Points on a hilly landscape, in no order, each with its height.
From any point a climber steps to the highest of the 2 points nearest to it. It stops when none of these is higher. Distance is the straight distance between rows; heights are no part of it.
Q566: [-24  26  13   2  12  14  12  13 -72 -41  -1  10 -24 -44   7 -57  28 -15
   9  28  18 -14  40  43]  h=350
Q885: [ 10 -13  -9  -5  32 -19 -32  40  41   7  40  44 -54 -26  -6  12 -27 -51
  22 -34  50  28  -3  30]  h=297
Q934: [ 11  24  11  -6 -17   9  15 -29 -14 -40 -16 -15 -16 -67  41  -8  39  28
   2   4   4  24 -27  47]  h=487
Q812: [  6 -19   7   5 -64   0   0 -55   6 -39 -12 -14  25   3   2  32  13  10
  20   0   1  20   2 -23]  h=269
Q623: [ 47   8  32 -16  -3  -4  -1 -32   7 -25  15 -11   3 -48 -15 -26  24   3
  -7   9  26  34  11  14]  h=303
Q469: [-41  18  50  10 -49   5  56 -22 -30 -47 -15 -35  20 -12  14  -6  28  30
  17  36  -9  24  44  42]  h=210
Q485: [ 55 -10   8  17  23  -9 -31  32  21   7  31  41 -35  -5 -15  -6  -4 -16
  32  27  21  -7  29  -2]  h=451
Q398: [-44  27  59 -16 -45   0  42  -7 -54 -17   0 -10  11  13   0 -11   8  38
  18  41  -8   1  32 -21]  h=249
Q753: [-39  18  23 -16   9  -6   9  52 -38 -23  18  58 -29 -65  10 -14  11 -25
   7  11  12  -3 -27  42]  h=510
Q776: [  0   3   1 -28 -17 -13 -11   4 -24   8 -28 -35 -21  16   1  15 -11 -11
  -5 -21 -29 -29   0 -35]  h=99
Q844: [ 27  23 -10  17  22   5  -9   9  44  67  24  -8  16  41 -32 -17 -36 -18
  -1  -2 -25 -13 -17 -17]  h=374
Q3: [ -8 -25 -45 -18  66  27 -10  19  82  31  24  31  27   3  19  50 -44  -9
  -6 -26  18   8 -32  15]  h=251
Q438: [ 21 -12  -1   7  26 -19 -32  56  63  11  45  58 -31  -2 -12 -10 -26 -19
  22 -14   5   8   4 -12]  h=380
Q604: [ 13 -10 -12 -31  -5   3 -36 -15  50  17 -52 -23  30  24  -5  -1 -21  13
 -33 -11  17  24   7 -14]  h=368
Q601: [-17  25  36  18 -14  -5   0  41 -45  -6  -5  46 -25 -32  -7 -56  18 -46
  -2  19   0   1  13  31]  h=409
Q479: [ 17 -15 -53   8  40   6   0  58  95  48   7  15  17  26 -19  15 -53 -25
 -12 -14 -34 -14 -14   7]  h=356
Q209: [ 23   5  30  -8 -13  -2 -11  -6 -29 -16  29  18   6 -28 -24 -28 -12 -18
   5   1  10  10   9 -15]  h=351
Q205: [  2  -9  -9   2   1  13 -27 -12  44  16  -5 -23  24  42 -30  22   6   2
   4  -8  -5 -30  -7 -77]  h=480
Q410: [  0   0   6  23 -12   6  -5 -46 -72  -3  17 -11 -36   5  -2   9  34 -31
  12  20   1 -34  31  39]  h=584
Q891: [-50 -25 -11  38 -20 -37   0  76 -28   0 -37  43 -15  17  -2   2 -30 -15
  -3 -23 -37 -23   0   8]  h=396
Q284: [-12   9 -43  28  58  33  10   3  71  46  27 -27  53  64 -31  -2 -19   0
 -15  15 -16 -29 -12 -63]  h=319
Q161: [  8  -9  15 -54   2 -14 -15  -4 -31 -40  -5  31 -37 -22  28   2  35  30
   8  16  -1  -6   5   2]  h=678
Q250: [ 46  10 -15  46  18  15  13 -42   7 -70  -5 -40 -39 -28  19  21  60   0
  30 -14  32  35  36  36]  h=548
Q302: [-42 -36 -27  -1 -12 -25 -27  52  -3   6 -35  35 -16   9   0  28  -3 -20
 -22 -34 -20 -26 -41  14]  h=526
Q255: [ 49  -7 -17  22 -40  10 -19 -39  39   0   6 -43   3 -22   9  17  12  36
  20  24  16 -11 -13   7]  h=385
Q585: [ 26   9 -17   2   2  -2  -8 -76   5  25  32 -42  -5  44  11   2 -15  43
   9  -5   5  26  14   9]  h=453
Q348: [-38 -40 -49  -5  29  -6 -26  39  36  -1 -23  47   8  17 -12  41  -1 -27
 -26 -49  -1 -11 -58 -23]  h=719
Q581: [ 28  -9  10 -20  12 -27 -51  28  51  30 -12   0   5  12 -27 -21  -5  -3
 -30   7  17  20  15   7]  h=424
Q548: [ 23 -34  -7  12  14  -4   7   4 -15  23 -20  25  28  37  -4  16 -25 -24
  -5 -16  -8  -7   5 -38]  h=529
Q731: [ 21 -29 -27  14  19  33  19 -39  19  14 -33   8  64  48  -5  31 -33   5
  -9  -1   3   9  -3 -43]  h=611
Q301: [-33  -3  -7 -25  -9  -8  24   4 -49 -11  -4 -37 -23  32   4   5  18   9
  -8  -9 -41 -57  -8 -64]  h=80
Q247: [ 23   0 -46  -8 -19 -11   3 -59  70   1   5 -54  10  59  21  -4 -14  55
  14 -16   5  36   8 -28]  h=384
Q269: [-24  17   5  14 -25 -32 -21  11 -14  42 -44  23  13  56 -35 -23  -8 -22
 -33  -1 -25   5  -9   2]  h=304
Q906: [-12  17  31 -21  13  17  -1  18 -23 -23   4  24 -11 -84  32  16  13   5
   4  -1  12   8 -48  26]  h=668
Q657: [-39  -4   1   9 -12   1 -10  -9 -48  10 -10  -1  52   9   7 -23 -27   2
 -26 -22 -14   3  -2   1]  h=320
Q899: [ 37  -4  12  35   4  -3 -29  -1 -25  18   7  18 -30   5 -27  17  17 -27
  26  33   4 -23  17  28]  h=516
Q976: [-78   4  28 -35   3   5  32  45 -17 -33  14  -2  22   4  24 -48  17  45
 -12 -13 -43 -35  -4 -32]  h=246
Q639: [  5   8 -10  31 -13  29  26 -66 -10  33 -12 -32  41  47 -10  42 -37  20
  23   5  14  23  -6 -32]  h=729
Q221: [ 13  -9 -41 -16   1  -3  -7 -43  50  15 -17 -36  31  66  -5  -3   6  57
 -33  -1  15   9  -1 -46]  h=332
Q498: [-21  37  11 -11 -13 -33   7  62 -34   6  -6  23 -41 -16 -18 -31 -25 -22
  -3  -5 -64 -25 -15  28]  h=110
Q463: [ -3  15  12  27 -32  10  26 -29 -57  23   9 -27  15  12  -8  14 -25  13
  17   7   1 -13 -15 -46]  h=609
Q374: [-24 -17   2  41   3  -2 -28  16 -40   5 -14  35  21 -19   1  -5 -14 -30
 -10 -18   8  12  -2  43]  h=375
Q754: [ 18  13 -42  46  25  -9   0  33  61  45  -8  16  -6  42 -32  -6 -22 -26
 -10 -29 -59 -18 -41 -22]  h=439
Q89: [ 32   8  10 -43  25 -18 -49   0  10 -14   9  19 -47   2  15  -3   5  38
  21   7   1   5  18 -23]  h=536
Q775: [-22   5  13 -18  19 -29   1  43 -11  -1   9  35 -61 -46  14  22  -6 -61
  -3 -33  68  28 -29  39]  h=211
Q859: [ 16  16  18   8   4 -21 -12  26 -28   2  31  44  -8  20 -48 -23 -33 -12
  16  -2 -15  -2  11 -45]  h=397
Q16: [ 49   6 -18  21 -28  14  20 -49  36  22 -21 -49  45   2  -9  15 -12  29
 -10  24  20  19 -18  17]  h=460
Q237: [-39 -14 -19   0 -14  -2  64 -17 -37 -28  -2 -65  21  18  15  -9  18  35
 -13 -16 -36 -38 -26 -56]  h=60
Q53: [-25  20  -2   3 -52   8  66 -36 -54  26  32 -41  -8  22 -19  23  -2  52
   6   7  18  21 -40 -41]  h=509
Q528: [-32 -18  10   5   1  -8   2  70 -45 -15 -24  17  -2 -21  15  12 -29   2
  13  -6 -21 -31   1 -11]  h=321
Q741: [-64 -28  24 -41 -16  10  24  67 -16 -32 -11  20 -15 -45  44  14  -8   4
  18  -6   4 -27   5   6]  h=263
Q277: [-44 -18   9 -31 -40   1  27  18 -22 -61 -17 -15 -12 -22  48  -1  -2  45
  28  -2 -11 -21  24 -23]  h=200
Q217: [ 48 -17 -19  -7  14  16  44 -37  81  39  12 -22  40  26  34 -14 -15  16
 -15  21  20  32  32  -2]  h=225
Q358: [ -9  13   7 -28 -16 -36 -36  46  -4   4   1  14 -20  -9 -46 -16 -10 -21
 -29 -22 -40  -4 -19  25]  h=77
Q527: [  0 -27 -30 -14  24  -2 -40  18  73  22 -24  21   9  42 -23  11  11 -22
 -24 -20 -16 -21 -27 -46]  h=556
Q745: [-14  19 -21  20  11  16   1  20  68  69  54 -14  55  51 -21  -5 -32  -2
  -3  41 -12 -20  17 -23]  h=343
Q305: [ 16  -6  -4   5  40  -3 -49  23  69  30  -6  22 -12  -8 -19   8  10 -33
 -16   5  21  27  10  66]  h=499
Q82: [-16  21  28  39 -27  18  34 -51 -32 -37 -26 -48  35 -15 -18  15  21  -7
   1  13   3  35  23  41]  h=181
Q865: [-66  -4  -2 -17  21  -1 -11  45 -35 -52   4  19  -5  -7  12 -23  29  33
  -6 -13 -34 -39 -24 -60]  h=214
Q856: [-21  23  36 -23 -23   4  15  -1 -54   5   2  -3 -28  -3  -5   0  16 -30
  14  32 -30 -41  20  29]  h=671
Q640: [  9 -13  -2  18  17  20 -10 -38 -12 -38  -5 -11 -31 -39  23   5  45 -35
   2 -33  46  29  28  34]  h=441
Q562: [-10 -28   2  -9 -35  11  -3 -36   2 -47 -26  -2   1 -36  32  27   8 -11
  12 -27  22  36  11  17]  h=342
Q258: [-43  25  36 -15 -31   0   9   9 -42  -5   5  -8  34  -5   0 -26  -2  22
 -12   2 -33 -14   1 -15]  h=285
Q620: [ 43 -12  10  28  -8  15  -9 -14  21  41 -30  -6  34   9 -19  19   5 -19
  -9  33  25   0   1  14]  h=533
Q654: [ 21  27  27 -10 -19  -5  27 -48 -26   3  -6 -16  11 -18  24 -22  30  37
 -18  15 -23  14 -29  17]  h=390
Q688: [-37   9 -32   5   3  16  62 -47 -21 -11 -24 -68  41  42 -22   0  16  23
 -34 -11 -20  -5 -49 -64]  h=41
Q128: [ 68  14   2  14  40  14  -8 -15  26  17  45 -37 -41 -12  -9  -7  28 -17
  18  31  23 -16  43  31]  h=363
Q733: [-54   9  -7 -45  10  -4  -5  62 -33 -37  15  59 -33 -35  17  -1  16  24
  18   7 -31 -58 -38 -10]  h=176
Q806: [ 39   3 -16  38   4  13 -14 -56  59 -26  10 -35 -14  -3  30  -2  33  22
  31   8  30  44  39  38]  h=706
Q793: [ 41  -3   3 -10  14   7  23 -44  33  58   4 -19  37  56 -13  -7 -23   4
 -26  14  27  38  26 -15]  h=250
Q373: [ 33   4   9  -8  33   3 -45 -25  49  -1  24 -16 -26   2  30   8   5  45
  29  15   4  25  41  14]  h=571
Q900: [  7 -11   0  -4 -49 -19  19 -18  -9 -58 -20 -18  -4   2  21  17  16  51
  31   1 -14   0  -6 -55]  h=212
Q83: [-11 -14  34  17   1   3  20  -4 -47 -35 -23 -28  23 -41  -3   5  18 -15
 -13   8  17  18  40  49]  h=157
Q889: [-19 -31 -16  38   5 -20 -21  51  18   3 -18  66  14 -19 -28  29 -31 -38
 -15 -19  25  22 -36  45]  h=479
Q471: [-35  10  32  13 -42 -33   2  32 -51  17  -9  18   3  14 -29 -49   1 -32
 -31  15  -8  -6  17  31]  h=352
Q985: [  4 -17 -13 -31  28  12  -5  -6  15  12  -2  14   4 -33  40  26 -19  -9
  -8 -54  15  21 -40  -5]  h=167
Q682: [ 34  -5  -5  13 -24   7 -19 -22  45  28  32 -38  15  20 -14   9 -15  26
  15  12  17 -18   9 -42]  h=426
Q675: [-53  24   8 -34 -11 -11  23  81 -30 -18  -3  43 -33 -10   0 -37  -6   3
  10  15 -57 -55  -7  -2]  h=143
Q999: [-37   9  21 -35  11  -2  -1   9 -60 -37  23  31  -6 -37  22 -55  -8  19
  -3  -5   9  19  24  17]  h=296
Q848: [ -5 -26  -4   3  17 -23  -5  38 -13  -3   7  41   6  10 -14 -16 -20 -31
 -11 -45 -29  -8 -17 -50]  h=457
Q935: [  6  18  11  -1  -5 -12  -2 -37 -18  67 -14   2  28  55 -26 -17  -3 -11
 -39  10   7  24  -3   6]  h=273
Q707: [ 34 -28 -21  23   3  12 -22  34  47  32 -24  27  34 -12 -23  21 -22 -32
 -21   6  16 -10 -32  28]  h=638
Q204: [ 67  21  10  44  24  23  31 -44 -10  -5  25 -52 -22 -14 -21  12  46 -20
  16  23  36   3  37  21]  h=395
Q29: [ 13   0 -12   7 -15   0 -18 -71 -47   2  14 -35 -23  10  22  10   7   5
  11 -11  -3 -10  11  29]  h=519
Q426: [ 39  40   5  40  -3  18  53 -45 -45 -42  -7 -52 -46 -27   5   3  58  -4
  30  23  25   6  31  23]  h=446
Q454: [ 27  37  25  -6 -14  -6  14 -53 -38 -22  20 -11 -22 -19  -5 -45  51  25
  -5  29  23  21  11  21]  h=335
Q653: [  7  -1   9 -45   1  -6 -19   7 -11   8 -14  -7 -27 -30  27   0 -17 -32
  -6 -39 -12   1 -16 -14]  h=126
Q64: [  7   3  -6 -32  10   5  -5 -13 -28 -63   8  34 -48 -66  20  11  45  17
  31  31  34  -1   4  33]  h=515
Q725: [  9 -27  -5   6  51  16 -33  11  37  19  19  34  22  -5  27  27 -32   2
  10 -20  19  25  -6  13]  h=209
Q308: [  3 -15 -52 -30  45  33  10  33  99  44  21  13  32   2  29  25 -45 -30
 -18  17  -7 -11  10  33]  h=298

Call two points neighbours if one is among the 2 nearest of the other. Go from one point of each pair to the other, from neighbour to neighbour, staying as high as possible. Name the lowest point that can't be avoided.
Q348 and Q707 -> Q255
Q348 and Q856 -> Q221
Q161 and Q806 -> Q89
Q601 and Q639 -> Q623

Where does a climber stop that starts at each point below?
Q237 -> Q754
Q675 -> Q707
Q83 -> Q707
Q623 -> Q639
Q82 -> Q707
